Each row is a point on a landscape with many valleys, with its height.
A ball rolls from a point to the lowest of its 2 nearest points, and stops where none of them is lower. Distance is the straight distance between rows; heights are no part of it.
(278): [   2   64   77   36   18   34  -19  -14   15 -100   15   -7   35  -22
   20   61   56  -10  -29    1  -20  -42  -27]  height 4.30
(1876): [-56   3 -24  -7  -2 -17  42  -5   7 -47  44 -15  15 -31  24 -16  -2  56
  48  59  -7 -28   9]  height 5.32
(107): [ 40 -61 -70 -18 -40  19   0  58  22 100 -56  19   6 -13 -43   9   9 -52
  23  18   0   8  31]  height 3.64
(1671): [-50 -11  14 -66  24 -16 -27 -16  54 -68  -2   1 -38  70 -28 -16   2  19
   6 -20  47 -10 -40]  height 0.83
(52): [ 75  -2  22  18   7  20 -37 -38 -24  38 -34  35  -4 -15 -26  14  47 -43
  -7 -15   0  17  37]  height 3.11
(210): [-21  -3  44   2  41 -28 -32  34   3   2  23  51  11 -12 -52  15  51  60
   2 -46  20  66 -50]  height 5.98
(308): [-28  -4  17   3 -11 -33  17  -9 -16 -46  39   1 -37   0  67  16   0   5
   4  77 -34 -65  -3]  height 3.72
(815): [ 23 -33  -6 -38  42  25 -30 -48   4  23 -16  41 -65 -15 -47 -42  17 -28
  32  40  14   0  16]  height 0.79
(94): [ 36  54   3  72 -10  -2   3   0 -15   8 -28  13  36 -38   7  21  49   2
  39  35 -51  13  -2]  height 2.04
(1448): [-41   2 -18 -38  33  -5  31   5  21 -84  29 -34   3  51  30 -16 -44  45
 -13 -40   5  11 -17]  height 5.26
(569): [ 13  53 100  49 -16  23 -24 -17  -6  -2  41  27 -37   3 -39  26  24  -8
 -40 -38 -10   5  42]  height 1.13
(1467): [ 15 -23  -4 -45   0  49   4  -5  -8  61 -20 -26  16 -37   9 -30 -16 -34
 -19   2  23  37  25]  height 2.56
(1104): [ 39   3 -22  38 -11  37  -4   1  -8  66 -59   9  49 -45 -16  18 -17 -32
 -23 -40 -35  44  24]  height 0.52
(100): [ -5  15 -37  69 -53 -23  27  -4  38  43 -69  23 -24  39  27  56 -19 -25
 -41  28 -20 -60 -14]  height 2.83
(869): [ -1 -35 -36  -3 -46  19  37  54   2 110 -53 -15  53 -23  11  21 -26 -35
 -20   6  12  21  -2]  height 1.64
(1100): [ -34  -12 -101   -9  -33   17   46   25   29   26  -19  -25   24   20
   34    5  -76   -8  -13    7   -4  -34   -1]  height 3.28
(691): [ 39   7  11  52 -54  12   0 -11   1  94   7  53 -36 -42 -18  44 -23 -15
 -44 -33 -13  -2  75]  height 4.07
(579): [-22 -24  -7 -24  18   6  60 -22   1 -15  22 -13 -13  -8  22 -18 -57  68
 -35  -3  23  17   6]  height 2.58
(197): [-31 -25  34 -48  21   6   7  21  33   3  10   6 -14 -22 -51   1 -52  97
 -15 -43  64  63  34]  height 4.49
(1146): [ 19  58 -19  19  -5  -1 -16  26  -3 -70  43 -55  49  18  42  23  47 -31
  24 -15 -40 -81  -9]  height 5.40
(670): [ 80  -1   3  51 -15  48 -27 -38 -27  41 -50 -45  34 -10  -6  -1  -1 -80
   2   5 -14   6 -12]  height 3.39
(243): [ 16  47  42  80 -40   3  -1 -14 -21  20 -15  58  -4 -41  -1  33  63   4
  16  66 -33 -52  47]  height 1.49
(144): [-25 -18 -11  -8 -20 -10  27 -20 -24  -9 -19  -8 -40  22  70  27 -57  -9
 -76 -12 -53 -71   2]  height 2.49
(795): [ 35 -25 -11 -27  32   2 -56  19 -20   3 -25  31 -14 -19 -37 -15  63 -35
  51 -21  21  33 -19]  height 4.09
(997): [ 13 -34 -17 -60   7  51 -40  36  20   2 -21 -24  18  12  -7 -42  -8 -88
  10 -22  39  13   7]  height 2.39
(1412): [-37   0 -24 -18  37 -22   8 -12  13 -55  26  -9   6 -12  -9 -26  12  30
  37 -16  33  18 -36]  height 5.02
(1862): [  3   1   4  14  14  16  36 -38 -24 -18  15 -61  14   5  82   1  -9  21
 -49  10   7  25 -28]  height 3.29
(222): [ 30  69  47   7  -2 -55 -15  -3  -9 -46 -35  68   2   2 -18  12  89   5
  24 -19  15 -15  50]  height 2.54
(1038): [ 48 -32 -65   2 -34 -18  13 -18  27  59 -25  19 -50   9 -36 -23   7 -23
  40  80   0 -21 -18]  height 4.25
(1764): [ -5 -24  92 -13  12  11 -10 -23 -32 -14  26  23 -90  19  10  -1 -15 -29
 -69  20  -7 -40  24]  height 0.85
(348): [ 65  64  17   0 -25 -39 -24 -15 -31 -65 -15  30  12  23  10   4 104 -22
  55 -18  23 -31  28]  height 2.89
(36): [-25  32 -10   7  21  -1  46  -9 -31 -26  28 -20  14  22  25  15 -32  -8
 -36 -14 -45   2  -3]  height 4.84
(1052): [ 12  14 -24  65 -58 -23  41   2  -1  96 -19  30  14 -19   8  32 -41   8
 -25  27 -20  17  10]  height 4.26
(1357): [-56  19   9  62 -47 -27  31  27  -7   2 -10  -4   1 -22  67  73 -32  22
 -25  41 -68 -83  15]  height 4.24
(756): [-14   6   5 -36  38 -20 -15 -13  16 -31  10  51 -49  26 -47 -42  54  -1
  27  -5   3  10  21]  height 0.86
(168): [-45 -36 -14 -62  39  24  51  14  23 -29 -23 -29  26  -4 -31 -14 -60  74
 -10 -30  62  24  48]  height 3.14
(1073): [ 26 -73 -67 -30 -43  12  50  43  23  42 -41 -57  19 -12  -6 -16 -50  20
  50  62  42  -3 -11]  height 3.42
(400): [ 36  39  58  72 -16   1 -12  -5 -25  32  -5  27   8 -65   0  13  66  16
  24  15 -42   5  33]  height 1.74
(4): [ 21 -38   0   9   8  12  23 -53 -33   8  19 -15 -36 -45  39 -29   0  83
   5  52  50  39   2]  height 3.37
(1770): [ 60  40 -22   9 -23 -17 -19  -7 -35 -15 -19  33   0  12  -2  -4  71 -34
  52 -13 -13  -9  20]  height 3.25
(410): [ 25 -11  40  -1   6  27 -36 -46 -27  26 -20   2 -38  -1  -7  -7  19 -61
  -2  10   3  15  16]  height 2.91
(346): [  5 -40  48 -74  14  69 -27  35   3  16 -37 -50  34   8  20 -49  13 -67
  -3 -35  61  30  -2]  height 3.02
(628): [ 81   8   6  43 -13   0 -21  -3 -32  65 -49  38   5 -46 -28  40  39  -4
  -9 -15 -28  36  37]  height 3.21
(1143): [ -1  -9 -92 -26 -35  15  31  21  29   3  23 -43   6  37  20 -36 -71 -14
  29  -5  -9 -34 -13]  height 2.64
(1124): [  6  23  61   6  13  20 -19 -18  -2  10   5  34 -28  42 -38  31  18 -16
 -69 -59 -21   7  52]  height 1.28
(1161): [  0  29 -21 -14  -7 -19 -23  15   7 -78  77 -62  27  22  56  -8  14 -18
  17 -11 -28 -52 -49]  height 5.43
(237): [-19 -10 -24 -46  27   8   3 -16   3 -28  -4  -2 -32  35 -21 -42 -28 -11
  15  -7  17 -21   5]  height 1.71
(726): [-13   9 -55  13 -16  26  23  32   7  23 -36 -43  62  19  19  17 -49 -23
 -24 -34 -36  14  20]  height 4.11
(1498): [-15  12 -18  66 -39 -44  26   4   3  70   5  58 -33 -19  -7  10 -14  34
  15  15 -30  -3  18]  height 4.47
(1529): [ 16  16  49  24   9 -14 -59 -23   7 -19  -8  15  19  22  -4  -9  66 -41
   6 -38  16  21 -49]  height 1.36
(134): [ -3  -1 -76 -32  16  -9  10  -1  32 -22   6 -27  -2  22 -17 -30 -25 -18
  49  -8 -11 -46  -2]  height 2.11
(972): [-10  24  56  -5  14  -4   4 -18 -33 -67  19 -42 -11  19  48  12  14 -29
 -26   6 -35 -33 -35]  height 1.68
(711): [ 17  26 -36  17 -18  11  18 -26 -15   6 -36  20   4  34   9   6   2 -38
 -21 -25 -43 -38  19]  height 1.37
(1524): [-42  28   0 -13  20 -41 -22  29  37 -79  48  19  34  30 -24 -27  76  10
  61 -24   9 -19 -15]  height 2.05
(1150): [-26 -12 -18 -11  35 -31   6   2  12 -19  -3  -6 -25 -36 -53 -45 -29  63
  66  27  12  15  12]  height 4.78
(1280): [  2  -7 -12  35 -16 -10  37 -32 -24  35  33   6  -7 -42  41 -26 -37  64
  -9  64  11  33  10]  height 3.55
(1636): [ 31 -33  -9 -18  35  16 -32  22 -34  60 -22  27 -10 -61 -45  31  11  -9
   5 -12  -3  66  22]  height 3.83
(1107): [ 56   4  34   6  21   7 -29 -69 -23  -6 -23  -7 -14  28   4  -5  27 -85
  -6   0   3 -20 -33]  height 2.61
(106): [ 45  -6 -65  43 -66 -35  18  23   7  41 -21  20   0  18  -3  -6  25 -20
  34  37 -27  -6   2]  height 3.69
(742): [ 33  20  10   4  -7  25  -7  -5  -4  75 -38  50  -3 -29 -24  27  -4 -29
 -30 -44 -14  12  82]  height 4.00
(1742): [-53   7 -19 -17  12 -15  -4   0  14 -71  59 -27   8   0  29 -36  15   9
  61  50  11 -32 -35]  height 5.66
(247): [-47  41 -23  49 -59 -46  38  26  20  31  16  24   1  -2  42  44  -5  14
  -1  47 -54 -52   8]  height 4.53
(786): [ 14 -50 -43 -38   7  40  -5  -9  -3  22 -26 -46  -1 -10  -9 -49 -26 -31
  24  21  30   9  -7]  height 1.90
(1431): [  6 -28 -37 -21  50   1 -37  29 -17  39  -6  17 -36 -72 -58  30  -3  36
  42   1   5  65  -1]  height 3.93
(122): [ -1   2   6 -32  29  35   4 -15   1  13  -4 -33  44  26  -1  -8 -15 -45
 -34 -38  24  28  -3]  height 4.77
(296): [-44 -14  47 -51  31 -16  23  -2 -19 -69  27 -31 -58  47  37  -9  -8  35
 -51   5  20 -16 -26]  height 1.51
(221): [ -3  10  36  28  -7 -14  -7  35 -30  26  48  78 -41 -52 -66  -1  25  31
   0 -35 -26  33  63]  height 4.28
(1860): [-29 -24 -32 -59  34   0  16 -15   5 -87   2 -53  -1  43   3 -15 -41  57
   7 -23  56 -24 -15]  height 5.42
(1519): [ -9 -23 -24  39 -18 -39  -6  24 -11  50  10  58 -60 -42 -40  -7  11  52
  27  38 -18   7  13]  height 4.65
(1813): [ -4  21  46  46  31 -18 -28   1   0  -9  19  64  -5 -35  -8 -22  87  -1
  34  19 -13   1  25]  height 1.99
(1039): [-49  41  55  -1  22 -44  -9  37  24  -2  14  44  15  26 -36  13  45  72
   4 -29  16  41 -17]  height 6.11
(1823): [-47  11  20 -18  34 -23  20  22  17  -3  40  29  -9 -13 -53 -20 -33  81
 -10 -25  17  56  20]  height 4.29
(1706): [  2 -60 -82   4 -41  -3  46  18  20  72 -33 -49  20 -20  14  -9 -54  35
 -23  60  55  10  -1]  height 2.90
(1241): [  1  21 -85  29 -54 -44  26   9  34  44 -38  27 -26  46  24  39   1  -8
   4  12 -28 -62   7]  height 3.08
(1611): [-18  39  71  28  -7  17 -43 -20 -10 -87  16 -15  36 -27  22  64  43 -24
 -26  55 -38 -55   3]  height 4.46
(749): [ 16  -8 -14 -21  16   9 -11 -14   4  -3 -18  32 -25  29 -43 -25  23 -34
   7 -33   5  -6  24]  height 1.27
(1065): [ -3 -26  -2  39 -35  -2  30   2 -10  73  46  24 -19 -68  15 -10 -63  57
 -26  15  11  46  37]  height 3.20
(274): [-13   6  75 -18   9  -1 -13 -22 -22 -16  42  40 -68  60 -20  23   0 -22
 -75 -33 -15 -27  38]  height 1.09
(407): [  1  -4   7  -9  30  -8 -23 -29  -1 -11  18  20 -47 -23 -17 -62  34  22
  63  53  13  -1 -13]  height 1.72
(1693): [ 12  -2 -33  -2 -33  -8  27 -27  -7  10 -22 -10 -31  52  20  12  -9 -47
  -3  23 -39 -58  -8]  height 1.81
(1549): [ -2  -5 -47 -34  22 -13 -24  24  32 -73  45 -63  14  37 -19 -31 -60  20
  53 -44  57 -22 -42]  height 5.67
(762): [ 32  46   6  40 -38   9 -12 -14   0 -34   1 -25  33  -9  38  24  66 -31
  47  38 -50 -50 -12]  height 4.88
(630): [ 12 -17  13  52 -33  -4  -3  15 -24  75  43  75 -33 -45 -54  10  -7   1
 -13 -52 -15   8  83]  height 4.16
(695): [ 29 -24 -15 -10  34  24 -58  41 -19   3 -32  13  23  -2 -46  11  59 -36
  10 -75   6  63 -16]  height 3.87
(614): [-39   2  30 -52  47 -26 -29 -12  33 -56  -8  48 -50  64 -56 -28  36  19
  -2 -30  13  -7 -13]  height 0.49
(1793): [-41  16 101 -23 -15 -19 -18   2   8 -23  49   4 -23  47 -15  12 -10  60
 -59 -25  37  27 -18]  height 2.19
(850): [-13 -14 -43 -51  21 -17  20   7  14 -87  17 -62  -8  24 -13 -44 -73  38
  50  -6  28 -43  -1]  height 5.55
(646): [ -9   0 100  15  15  -3 -17 -24 -30 -39  26   5 -57  11  37   6  17 -27
 -37  45 -47 -72  30]  height 1.11
(787): [-16 -42   1 -13  69 -17 -32  20 -23  -6   1  12 -28 -75 -58   7  -6  49
  65  16  23  43 -37]  height 4.08
(823): [-17 -34  -1 -54   5  16  19 -35 -30 -16 -15 -28 -41  27  64  -9 -57 -19
 -60  25 -15 -52  18]  height 2.77
(681): [-22 -18 -17 -39  19  -6 -23  26  21 -28  -5  10  29  39 -52 -15  15  11
  -2 -57  44  48 -58]  height 5.58
(1028): [-42 -33  21 -13  -8  -7  23 -14 -32 -18  35   9 -78  -2  62 -11 -24  44
   0  76   6 -85  11]  height 3.40
(42): [  5  10 -32  -2   6  30  -1  27  -1 -21 -13 -35  54  32   8  -3 -24 -57
 -25 -72 -11  23  -1]  height 4.48
(1301): [ 45  27  -2  68 -13   8  26 -26 -19  70 -38 -10  43 -22   5  25 -28  -4
 -28  29 -27  13  -4]  height 4.05
(1489): [-11  20  41  24  32  19   4 -29 -30 -31  16 -47  47  15  35  -4 -11  -1
 -45 -25  12  37 -49]  height 3.26
(1179): [  8  15  45  29  18   9 -24  -8  -8 -13 -13 -34  58   1  -7  16   2 -11
 -36 -51  24  68 -67]  height 2.78
(132): [ -2  21  80  42  23 -16 -30 -26 -16   9  29  45 -11 -21 -13 -14  42  15
   1  -7 -11  40 -13]  height 1.63
(1825): [-24   1 -34   6 -16  39  37  -1  -1  30 -29 -25  25   5  33  41 -71 -16
 -61 -14  -8 -14  36]  height 3.79
(693): [-24  46 -34  16 -21 -22  14  16  23 -15  26  52  31 -19   3   6  63  23
  48  16 -43 -20  35]  height 3.12
(816): [ 41 -44 -24 -25 -39  39   1  27   3  96 -54 -20   4 -23  -8  -2  10 -63
  26  16 -13  31   5]  height 3.41
(1044): [ -5 -46  29   4  18   6  21 -36 -26 -31  32   3 -77 -13  15 -45 -11  88
  -7  18  60  10  17]  height 3.07
(339): [  0 -45 -41 -44 -13  30 -12  51  28 -36  -5 -79  35  15   6 -38 -60 -27
  53 -15  51  10  -5]  height 2.01
(1174): [ 33 -13   5  18 -32  18  32   0   2  92 -53 -38  53 -43  -1  25 -36 -36
 -27 -16  -4  35  27]  height 0.97
(875): [-36 -34 -33 -27  29   4  39  32   7  11 -32 -23  18 -32 -44  -8 -73  66
  20   2  30  23  39]  height 3.48
(1526): [  9 -52 -78 -29 -34  10  30  30  50  56 -45 -23   4  18 -16 -20 -47 -29
  33  47  17 -23   7]  height 3.80
(1471): [-30  31 -20  -8  15 -31  28  20  -7 -73  55 -37  24  36  57  17 -16 -19
 -15 -13 -42 -67 -23]  height 5.25
(1854): [ 37  11  48   7  23  28 -16 -34 -34 -49   0 -55  -6   0  42  29  -3 -57
 -46   1 -31 -52 -56]  height 2.08
(1477): [-25   1   8  21 -35 -26  25   1  -8  -8  11 -17  -6 -14  69  39 -16  -8
 -23  65 -66 -86 -18]  height 3.99
(1327): [-56  24  51 -34  19 -37 -38   6  48 -69  35  39  17  43 -21 -24  83  -2
  37 -21  25 -13 -63]  height 1.44
(112): [  2  11 -21   5  21   3 -35   4  16 -59  51 -35  21  38   7 -50   6 -30
  59 -35  33 -11 -54]  height 5.95
(9): [ -9  26 -56  62 -63 -37  35  23  24  26   5  21  39  -9  26  32  47   3
  38  57 -57 -30   6]  height 4.89
(1727): [ 35   7 -27  -9 -18   1   4  10 -17  75 -79  78 -26 -10 -32  11   9  -5
   6 -28  -5 -13  78]  height 3.91
(542): [ 20  25 -49 -22  16 -11 -53  30  44 -64  77 -30  34  40  16 -38 -18   8
  69 -47  26 -48 -51]  height 5.79
(297): [ 24  69 -12  34  -3  -2 -18   7 -17 -61  18 -22  46   8  15  13  61 -40
  52 -20 -25 -21  -5]  height 5.18
(267): [  0  -4  32  48 -22   8  20 -21 -19  61  36  12  -7 -42  -3  14 -62  22
 -59 -19  -3  34  52]  height 2.95
(1887): [ -5 -14  33 -36  35   8 -37   6  30  13  -6  27  39  14 -40  -5  19  -1
 -30 -62  34  82 -27]  height 5.77
(1067): [-38  -6  11 -72  35  -9 -10 -22  21 -62   4 -20 -40  76  15 -19 -10  -5
 -43 -27  22 -28 -26]  height 1.14
(779): [-28 -37 -20 -51  25  31  43 -19  12  -6 -19 -10 -27  10   2 -32 -49  17
 -24  -5  33  -1  32]  height 2.16
(1225): [ 18 -55  16 -63  25  36 -25 -11  17  25 -36  -4 -27 -12 -30 -44 -14 -40
  32  30  40  11  20]  height 1.24
(1217): [ 21  13 -30   1  11  18  -8  -7  -8  41 -33   8  22  -2 -17   8 -17 -22
 -28 -23 -37  18   9]  height 0.91
(723): [ 49   6  -9 -35  31  -9 -34  21 -32  20 -54  36  19 -20 -55  34  57 -30
  14 -81   3  58  38]  height 3.70
(564): [-75  46  74   2  16 -30 -12  15  23 -74  26   5  68  32  17  32  61  13
 -25 -15 -16  -7 -39]  height 6.79
(1426): [-15   3  40 -12  24 -36 -40 -30  21 -33  19  38  12  22  -8 -14  72   0
  16 -10  30  36 -50]  height 0.74
(1051): [ -9 -59   4 -44  -2 -10  26 -40 -34  -4   9 -17 -78  21  58 -26 -45  42
 -32  43  -1 -55  31]  height 3.06
(1650): [ 32 -21 -54 -34 -25  46 -51  59  35  -1 -14 -43  25  42  10 -34 -24 -82
  37 -12   5   1  33]  height 1.84
(1738): [-38  20 -20  -6  32  -1  46  27   1  30  28  30  14 -23 -21  -8 -51  58
 -43 -36 -24  50  35]  height 4.02
(1235): [ 10 -35  13 -51  -9  64   6  26 -11  24 -18 -60  47 -23  45 -28 -22 -44
 -17 -23  40  49   8]  height 3.13
(391): [ 53  31 -30   5   6  -6 -12   8 -33   4 -37  34  30  -6 -22   8  34 -19
  29 -59 -12  33  28]  height 3.54
(744): [-46  32  20 -14  16  14   0   2  11 -33   3 -34  65  66  -4  22  -5   3
 -49 -63  20  48 -41]  height 7.15
(385): [ -4 -28 -24   1  17 -31  -5   2  -7  38 -14  39 -64 -46 -56 -16 -34  50
  59  43  -2   6  18]  height 4.59
(680): [-26 -26 -52 -18  31  17  29  55   9  41  -4   5  21 -50 -35   9 -46  45
 -10 -16  -2  61  24]  height 3.76
(424): [ 39  -8 -59 -18 -38   5  -5  33  -2  73 -73  53   8   4 -30  19  36 -26
  20 -21  -4  21  42]  height 3.81
(548): [ 20  -5  80 -10  36 -11 -45   6  13  34  14  25  16 -27 -29  19  21  27
 -26 -55  30  85 -43]  height 5.88
(1809): [ -2 -17 -28  11 -63 -28  21 -10  -3   5 -35 -14 -27  37  64  43 -31 -54
 -56  19 -59 -92 -16]  height 2.20
(86): [  5 -47 -78   0 -43  27  37  39  -2 101 -33 -37  51 -35  26  -6 -57   6
 -24  31  22  39  12]  height 2.32
(101): [-58  36  50 -16   5 -23 -15   7  23 -51   7   1  42  72   1  15  30  14
 -24 -56  14  15 -66]  height 6.97
(595): [ -24   10   94    4   20   -6  -15  -12    6    2   48   16  -26   25
  -24   23  -23   30 -101  -30   17   47   29]  height 2.46
(1132): [ -5  26  18  19 -27  -1 -23 -10  -2 -65  27 -22  12 -17  43  43  53 -31
  -1  69 -67 -81  10]  height 4.63
(1332): [-31 -52  50 -58  22  11 -15   7  28 -27 -11   7  16  -2 -45  -5 -23 104
 -18 -35  89  55 -28]  height 4.64
(1845): [-29  43 -40  31   7  -7  40   0 -10  22   3 -20  45  -4  19   7 -46   0
 -37 -23 -36  27   1]  height 4.52
(954): [  61  -24    5    2   -5   48   -5  -13   -5   73  -59  -27   22  -17
   19  -12   -2 -101  -10   12    2   15   20]  height 3.03
(1939): [-23  14  61  45 -52  -9   9 -12 -50  19  25  16 -46 -11  48  21  -8 -13
 -53  47 -37 -61  13]  height 0.73
(1680): [-28 -26 -46   1 -23  11  33 -15  20  50 -22  -6  -1  13  43  -2 -59  -3
 -51  25 -12  -1  17]  height 3.47
(1096): [-64  42  39  17  17 -31  -8  11  26 -17  45  14  51  -6  -3   0  48  72
  12 -11  10  58 -64]  height 6.34
(1593): [-21  13 -14 -27  20   6  26  -8  13 -53  27 -37  13  35  40  14 -27 -13
 -45 -27  -4 -21 -29]  height 5.06
(300): [-41  -7  63 -66  16 -20   5  -7  -4 -46  19   9 -46  67   5   1 -10  67
 -79 -15  28  14 -22]  height 1.85
(24): [-37   9 -18  -2  29 -39  43  11  30 -25  30  21 -29 -18 -14 -40  -8  48
  48  44 -20 -26   6]  height 5.01
(149): [ 13  -8  24  11  18  28 -49  -9 -16 -14  -6 -11  54  18  10 -20  31 -44
  -2 -50  37  51 -70]  height 2.13
(573): [  0  12  65  44   2  17   5 -37 -35 -19   2 -12 -45  -2  43  27 -15 -30
 -55  37 -53 -37  -2]  height 1.17
(102): [ 49  24  41  12  22  30 -28 -51 -15 -50 -14 -19 -11  34   3  36  46 -71
 -31 -19 -28 -40 -15]  height 2.37
(656): [ 64 -25 -81  22 -57 -18   5   0  38  54 -19 -16  -6  36  -4 -18   9 -52
  22  40  -2 -24 -37]  height 4.01
(534): [ -5 -23 -43  -6  -8  11  42 -18 -12  33   1 -20 -31  -7  23 -22 -40   3
   4  51  11 -19   6]  height 3.00
(714): [  55   17  -36    9  -63  -27   -3   -7    2    5  -15  -21   -2   49
   29   39   16  -56    1    8  -35 -103  -14]  height 2.18
(1125): [ 38  28 -93   6 -45 -40  26  17  23  21 -10  22 -11  28  12   6  30  -7
  46  15 -20 -49  12]  height 3.36
(311): [ -4 -25  24   1  42 -37 -31   0 -27 -34  15  -3 -12 -49 -36 -34   8  51
  76  23  47  32 -72]  height 4.35
(599): [-19  14  64  21   6   5  15 -17 -10   7  25  -1  -9  -1   8  26 -62  20
 -57 -46  -1  39  24]  height 2.69
(1022): [-47  27  -7  34 -22 -24  16  50  -5  12  52  73 -23 -28 -45 -10  22  45
  12  11 -29  13  69]  height 4.45
(1302): [-10 -14  35  -5  -1 -13  17 -37 -41 -62  35 -56 -25  20  85  -9  10   1
 -21  41  15 -35 -30]  height 2.22
(1291): [ -6  55  93  55  11  14   5 -19   6 -55  35 -16  27 -40  14  46  22  13
 -41  17 -15   4 -25]  height 4.12
(1195): [ -3 -17  36 -14  24  41   8 -46 -10  23   1 -12   0   6  18  -6 -23  -7
 -61  -9  32  19  29]  height 4.99
(1462): [ 44 -49 -31 -47   7  33 -40  21 -15  79 -35  -6  -6 -57 -27  10  24 -26
  50  24   5  46  10]  height 3.68
(903): [  4 -18 -15 -51  34 -17 -31 -37   3 -18 -12  28 -64  -7 -67 -47   4  11
  79  24  20 -21   5]  height 1.21
(1623): [-45 -53  39 -25  43 -20 -17   8   8 -37 -12  -3  18 -11 -61 -30 -32  81
  26 -17  79  44 -56]  height 4.85
(202): [ 51  38 107  53   9  10 -44 -25 -13  13  15  33  -8 -36 -35  20  51   7
 -17 -40   0  45  24]  height 1.35
(981): [  7  40  48  67  -4  20  15 -31 -17  20  25   7  12 -46  20  45 -31  22
 -43   4 -38   6   5]  height 3.85
(111): [-14   2 -47 -22  29  -4 -34  11  -5 -26  -4  -5  15   4 -27 -35  -3   6
  43 -22  19  44 -41]  height 5.31
(1910): [ 28 -66 -25 -23 -24  25  21 -17   1  55 -23 -31 -19 -11  19 -47 -16 -17
   5  71  32  13  10]  height 2.50
(334): [-13  51 -45   3  -2 -53  -6  24  18 -56  26  29  24   3 -20  -6  92  22
  65 -14 -10 -21  23]  height 2.62
(1429): [  -5  -34 -103   -8  -29  -13   31    7   40   41  -47   26  -24   17
  -15   11  -29   -9   27   21   -2  -24    9]  height 4.04
(1369): [ 37 -14 -55 -15 -10 -32  -2 -26   8  17  -7  23 -42  12 -13 -22  47 -24
  59  38 -17 -13   3]  height 4.42
(96): [-10   6   0   8   8  -2  14 -28 -22 -55  56 -68  23   6  90  -9  12  26
  10  22  10   8 -43]  height 2.81
(1339): [-16   5  24  -9  40 -33 -24   3  10 -61  29   8   6  -8 -22 -58  30  18
  67   4  56   0 -77]  height 4.69
(219): [  4  47  90  70   1  25   7 -16   6 -10  57  19  18 -66 -20  38   8  21
 -28   8 -21  14  12]  height 3.98
(161): [-34 -46 -20 -69  34  33   5  24  21 -31 -13 -55  22  11 -11 -30 -51  19
  26 -23  70  15  12]  height 2.68
(593): [  2  26  53  73 -34  11  10 -17 -17  26  19  19 -32 -24  12  24  12 -11
 -13  73 -41 -42  13]  height 1.16
(1493): [ 33  18 -53  67 -63   0  29  -5  18  19 -38 -18   0  43  24  63 -16 -37
 -19  17 -40 -89 -34]  height 2.53
(1085): [ -4  48  44  36  -4 -18  -8  22 -29 -10   2  77  -1 -13 -21   3  81  20
  -1  -5 -21 -19  51]  height 2.27
(760): [-81  37  56  -5  14 -35  -4  18  34 -77  53   4  54   0  26  12  27  49
  -9   7  13  34 -51]  height 6.59
(1790): [  7  32  29  34  -1  26  55 -22 -30  -7   9 -28  35 -24  55  30 -50  35
 -61  -2 -28  15 -24]  height 3.63
(805): [ 41 -36 -65 -31 -36  42 -24  63  31  17 -23 -80  12  10   2 -23 -60 -46
  45  18  16  -3   4]  height 1.22
(1344): [ 10 -67 -64 -30  13   5  -8  32   9  59 -56  19 -37 -40 -66   9 -15  17
  67  27   5  15  26]  height 4.44
(1192): [ 32 -10 -20  17  -1   6 -64  27  -5 -44  36 -35  51  22  33 -41 -23 -32
  30 -46  26  36 -62]  height 6.20
(1722): [  1 -25 -64 -23   0   2  18   9  15  51 -31  18 -17 -15 -29 -17 -29   5
  38  13 -24  27   9]  height 4.27
(382): [ 57  29 -13  53 -48  29   7 -18 -10  32 -33 -39  26 -19   4  20  -2 -41
  -5  28 -47  -3 -40]  height 3.78

Call two points neighbours if one is among the 2 nearest of the other. Go from one point of each pair to the other, from neighbour to neighbour, staying as low as possible. Name the highest point that can't be avoided.
(1939) and (805) | (795)
(816) and (237) | (1623)
(1939) and (1764) | (573)
(805) and (815) | (1235)
(569) and (1764) | (1124)
(1426) and (972) | (1862)

For each start below, name the point where the ball stops.
(1357) | (1104)
(1146) | (972)
(1280) | (614)
(695) | (569)
